Each row is a point on a landscape with many valleys, with its height.
From any point a ball rolls to the lowest of the 2 points nearest to it. It stops when none of these is lower. Distance is the straight distance between rows; heights are no part of it.
Botul h=36.1: [ -1 -11  -2   5   8  10  -8  -6 -19   1  11   0  12 -12  -6 -20   8  -7
  -2   7 -10  -7]
Suz h=63.2: [  6   2   1   0  -3   1   2  -1   9   8 -18   4 -20  11   2  32  -1   1
 -16 -11   7   1]
kes h=20.4: [ -4   7  -2  10 -10   8   7  -6  -5   4   4  -1  -5  -5   0   7  -8   7
  -1  -3   7   4]
fazib h=58.4: [  1   6  -1  -8 -13   4   2  -4   8   5 -11  14  -5   9   3  22  -5   0
 -12  -1   0  -2]
vodo h=44.7: [  3   6  -9   9 -20   6  11   1 -15   2  -6   8  20  -3   4   1  -8   0
  -2   5   1   0]
Vot h=24.2: [ -4   3  -3  -3   3  -4  13   3  11 -12  -7   0  22   6 -10 -13   4  -3
  15  -9  -3  -5]
gep h=69.8: [  5 -15   4   4  19  -4 -18 -12  10  12  -3  -3 -23 -17   1   7   8   2
  -6  -2 -10   0]
las h=20.3: [-10  15 -16   0 -22   1  17  10  -1  -8   3   2  31   9   2 -21 -13  -7
  14  10   1  -2]
dif h=26.0: [ -4  12  -5  -2  -7  -2   6  -5  -7  -3  11  -3  14   3   4 -13  -3   4
  11   5  -2   2]
papip h=42.9: [  6   0  -6   7  -4  20   1  -5  -7  12   0  14 -21  -3   2  19  -1   4
 -15  -3   5  11]
Zel h=47.1: [ -3   2  -1   1  -1   6  -3  -7  -9  11   8   8 -27  -7   5  15  -8  -1
  -6  -5   4  14]
tova h=52.8: [ -9  13   1 -14 -14  -8   4   2 -12  11  15   2 -24   3  10  23 -20  -4
   1   4   7   3]
Suta h=46.4: [  4  -4  -8  13 -11   4   3   5 -10  -7 -10   4  23  -1   0 -13   1  -8
   1   5   7   1]
rovav h=77.9: [  4 -11   6   6  16  -3 -11  -4  18   1 -11  -6  -9  -4   0   7  13   6
  -4   0  -1  -7]
Vufov h=49.6: [ 12  -9  -2   7   7  17 -10 -13  -4  10  -3   8 -28 -12   6  10   3   3
 -13   0  -5   4]
bok h=37.8: [ -7   5   0  -5   5   0   7  -4   7   2 -10  -3 -10   1  -5  18  -2  -1
   6  -9   7  -6]
zoli h=54.1: [  3 -12  -3  14  -3   4  -9   7   1  -9  -3  -4  29  10   1 -26  15  -7
  -7   6  -3  -8]
nik h=64.5: [  3  -2  -7   6   5  21  -2 -16  13  -1 -16  11 -16   3   6  13   7   2
 -13  -4   4  -2]
Bevos h=68.3: [ -3   9   0  -5   0 -10   9   0  16   2 -20   3 -21  15   9  34 -11  -2
  -5  -9   4  -3]
lov h=51.3: [  0   1  20  -7   8  -8 -16   4   1  -2  19 -16 -16   4   3   2   0   4
   6   0  -5  -2]
sul h=62.5: [  2  -3   0 -12  -6  -8  11  11   7  -4  -5  -9  16   1   0  -2   3   4
   5   7  -5   1]
dibid h=20.0: [  8  -2   3 -11   5 -13   7  13   1 -13   8 -10  22  -2  -4 -36   1  -1
  13   3   0   7]
Veti h=60.0: [  7 -18  -2  12  15  12 -15 -11   8   7  -8  10 -17 -16  -4  -1  11   5
 -14   1 -12   1]
kevo h=47.9: [ -4  11  -6  -3  -7   5   8  -4   4  -6 -14  18  15   9   1   4  -4  -1
   4  -2   4  -6]
vaf h=35.9: [  5  -7   1  -5   7  -5   4  -5  14  -9 -17   5  15   2  -4  -4   7   4
   6  -5  -6  -2]
Guf h=52.0: [ -2   8 -11   9  -6  18   4 -12  -2  -5 -12  20  14   8   3  -4   4  -3
  -2   2   7  -4]
vig h=21.3: [  8 -13   8   2  11  -8 -17   4   0  -3   7  -7  -7 -12   3  -6   6   5
   3   7   0   5]
vumos h=49.9: [  5 -11   0  14  -7   4  -2   6  -8 -15  -5  -6  28   1   4 -28   4 -13
   6   8   4  -4]
vanid h=34.2: [  7  -5 -12  17  -7  33   6  -1 -13   4  -4  23  -4  -5  -5   5   5  -3
 -18   1   6   5]
mepuf h=35.5: [  9 -10   3  12  -3  16  -7  -7  -2  -4  -5   6  -5 -11   2   3   7   4
  -4   6   1  -3]
Sopev h=28.8: [ -2 -13  -9  20   6  10  -7   5   8  -5 -16  16  23   7  -3  -6  19   0
 -12  -5   0  -3]
peri h=38.2: [ -1  10   9 -20   4 -15   3  -8  -8   3  18 -16 -14   6   7   1 -10   2
  10  -4 -11   1]
fogok h=28.7: [  7  -3  -3 -10   8  -8  13  18  10 -15   1 -14  28  11 -10 -36   6  -2
  11   4  -4   2]
nim h=59.2: [ -3   7  -1 -21  -7 -13  16  17   3  -6   1 -10  16   0  -6  -9  -7  -2
  13   3   0   0]
riz h=54.7: [ -9  11   3 -15  -7 -18   3  11  -3   6  13  -4 -14   8   4  12 -12   3
   5   0   5   2]
tata h=41.4: [ -2   0  12 -18  14 -22  -7  -3 -14  10  26 -12 -20  -1   6   5 -11  -2
   5  -5  -9   6]
dag h=26.7: [  2  -9 -11  17  -7  23  -1  -2 -11   6  -6  16  14  -6  -3  -4   8  -6
 -17  -2  -4   3]
sinu h=22.2: [  2   7  -2  -6   3 -10   8   4  -6  -9   7  -1  22   5   3 -24  -1   5
  17   3  -2   5]
suga h=59.7: [ -2   8   9 -13   4 -22   7   9  14  -5  -4 -12  -1   6  -2   5  -5   2
  11  -4  11  -4]
neru h=57.5: [  4   9  -5   8  -1  17  -2 -19   2  -1 -15  12  -3   8   0   8   4   0
  -9  -7   9 -11]
giru h=38.6: [  5   5 -13  16 -11  25   8   0  -5   7  -9  17  -6  -1  -1  17   0   3
 -13   2  12   4]
pilap h=14.3: [ -6  18   5  -1 -21  -3  12   2  -2  -4  12   4   9   0   1   1 -22   2
   4   1   6   3]
sis h=30.4: [ -3   8  -3  -1   0   9  -4 -14  -3   0   7  -3   1   7   6  -3   5   3
   3   6  -3  -4]
Delus h=59.5: [ -1  -9   3 -16  18 -15 -10   0  11   3   1  -2  -7  -5  -5  -2   9   1
   2  -2 -14   5]
butaz h=29.3: [  5 -12  13   4   1   4 -11   0  -4  -1   9   0 -15 -12   3  12  -1   3
  -1   4   0  -3]
Defu h=43.6: [ -8  13  -7 -10  -6  -3  12  -3   1   1  -8   8   2  -2  -4   9  -7  -3
  10  -2   5  -5]
Nurat h=17.9: [  3  -2  -1  10   4  15 -12 -15 -17   8  12   8  -9 -12  -5  -4   3   0
 -17  -4  -1   5]
zev h=14.5: [ -1  -2 -10   5   4  -2  10   4   1  -6  -4   0  25  -1  -4 -22   7   1
  16   0  -8   5]
Tidaz h=9.2: [ 11  -8  10  -5  11 -12  -6   6   3  -8   8 -12  10  -6  -3 -22   5   5
  10   4   0   3]
Dap h=27.7: [  1 -12   5   9  11  10 -16  -8 -15   6  17   4  -3 -17  -8  -9   8  -1
 -10  -1 -10  -4]
nonok h=56.6: [ -4  14   5 -18  -4 -19   9  13  -1   2   9  -9   4   5  -1   2 -10   2
   7  -1   5   1]
kubir h=68.9: [  7  -7   2  -3   8   1  -8  -2   6  12 -15   1 -25   0   3  24   7  -2
 -13  -4   1  -2]
fal h=23.9: [-11   6 -22  10 -16   1  17  10   7 -10  -9   4  37  11   1 -19  -1  -8
   7   6   0   0]
kal h=44.8: [  0  -4  14 -14   0  -4   1   1 -10  -5  19 -15  -4  -7  -4  -6  -6  -4
  14   3  -1  -7]
seb h=66.9: [  5  -7   6  -8  -7  -9   3   2  -7   1   4 -10   5 -11  -1  -5  -4   6
  -2   4  -8   8]
tor h=51.9: [ -3  -8  15   2  11 -11 -13   3   7  10  -6  -7 -37   2   8  25  -4  -5
   1 -11  -4   2]
Kamu h=50.7: [ -7  12   1  -5  -8   0   0   0  -7  14   8   5 -35   6  12  25 -19  -7
  -5  -8   5   9]
Tipe h=16.7: [ -8  17   0   5 -13  -2  10   3 -14   8  14   0  -1  -2   0   8 -15   5
   2   0   4   1]
zape h=47.8: [  3  -2  17 -17   9 -12  -9  11  -3  -3  23 -21  -5   1  -2 -10  -1   3
  10   4  -6  -7]
sumu h=42.1: [  5   8 -13  14 -22  19  12   0 -19   6  -8  15   7  -6  -2   8  -9  -6
 -15   1   8  -5]
gor h=34.7: [ -1  17   2 -16   2  -5   0  -9  -7   3   7  -3  -5   9   6   2  -2   3
  12   3  -1  -5]
Pavov h=84.1: [ -4  -8   1   5  11   5  -4   1  23  -9 -16   6  -5   0  -3  15  14   5
  -4   1   9  -6]
zas h=45.7: [ -5  -1   7 -14  12 -12 -10  -7 -11  15  11  -2 -22  -3   1   7  -3  -3
  -6 -10  -7   5]
nase h=37.9: [ -3   3   0  10   0   2  -1  -5  15 -10 -16   1  16  14  -6   3   7   6
  -6  -5  10  -8]
gup h=14.0: [  2  -5  -7  15   3  12  -4   1   1   3 -11  15  10   2  -7   2  13   4
 -19  -9   0   3]
rom h=51.7: [ -1 -10   7 -15  19 -16 -16  -5  -4  10  15  -5 -16 -14  -2  -2   3  -1
  -1   0 -16   5]
Vese h=71.0: [  2 -13  -5   2  -3   0   0   4  -9  -3   9  -7  14 -16   1 -18   1   0
   2  12  -6  13]
dob h=53.4: [ -3  16  -9   4  -9  10   4  -2  -2  11  -3  10 -31   8   9  28 -10   2
  -8  -2  15   2]
Fava h=45.1: [ -6   5  11  -1   7  -8  -4  -3   8   3  -4  -5 -28   7   0  21  -4  -2
   4 -13   6   1]
tose h=55.7: [  1  12  -8  -5 -16   4   7  -3   6   3  -9   8 -15   8  15  23 -12   7
  -3   6   9   2]
sar h=41.3: [  3  -8  -2   4  -8   8  -4  -4   0 -11  -6   6   7  -7   1  -6   2  -2
  -2   7   3   5]
mevo h=28.9: [ -2  -1   0   7  -4   4   7  -8   8   2 -11  -7  -1  -6  -9  11   3   4
  -6  -4   3  -3]
zem h=23.1: [ -7  -1 -18  10  -4   1  15   5   2  -9  -5   0  35  10  -4 -29   3 -12
  12  -1  -7   4]
vuzi h=63.9: [ -2   3  10 -19   4 -21  -2   2  11   2  -7 -21 -10   7  -3   8  -2  -1
   0  -3   2  -5]
zotor h=60.1: [  1 -23  -8  27   7   7 -10   6   8  -8  -7  -4  32   6  -1 -33  20 -11
  -2   4 -14  -7]
Betuk h=56.3: [ -5 -10  18  -7  14 -15 -17   6   6   8  10 -17 -30   5   3  11  -1   1
   6  -3  -9   0]
befud h=17.4: [  2 -12   5  13   6  -3 -16  10   3  -6   1  -3  10  -7  -4 -11  16   5
  -3   7   2  -4]
rif h=41.5: [  1  -3   8  -4   3   3  -4  -3 -15 -11  16  -3  10  -8  -4 -18   1  -6
  11   6  -1  -8]
Gog h=28.0: [ -2  -1   7   6   2  -2  -6   5  10  -6  -2 -10  10   7  -3  -6  10   6
  -4   0   6  -4]
Teraf h=17.5: [ -5  23  -4  -1 -19  -8  21   7  -4  -4   8   0  20   3   2 -15 -23  -2
  13   9   7  -6]
zimi h=67.2: [ -1  -6   4 -15  19 -16   2  12  10   1  12 -15  -5  -4 -11  -7   2   6
   9  -3 -10   8]

Where does a ball stop that starts at each point below?
kevo => pilap
lov => Nurat
tor => pilap
gep => gup
vodo => gup
Zel => gup
zimi => Nurat

Write out the way that a ball takes from each point below.
Betuk => lov, zape, kal, rif, Botul, Dap, Nurat
neru => Guf, kevo, Defu, bok, mevo, kes, Tipe, pilap
rovav => gep, Veti, Vufov, papip, giru, vanid, dag, gup
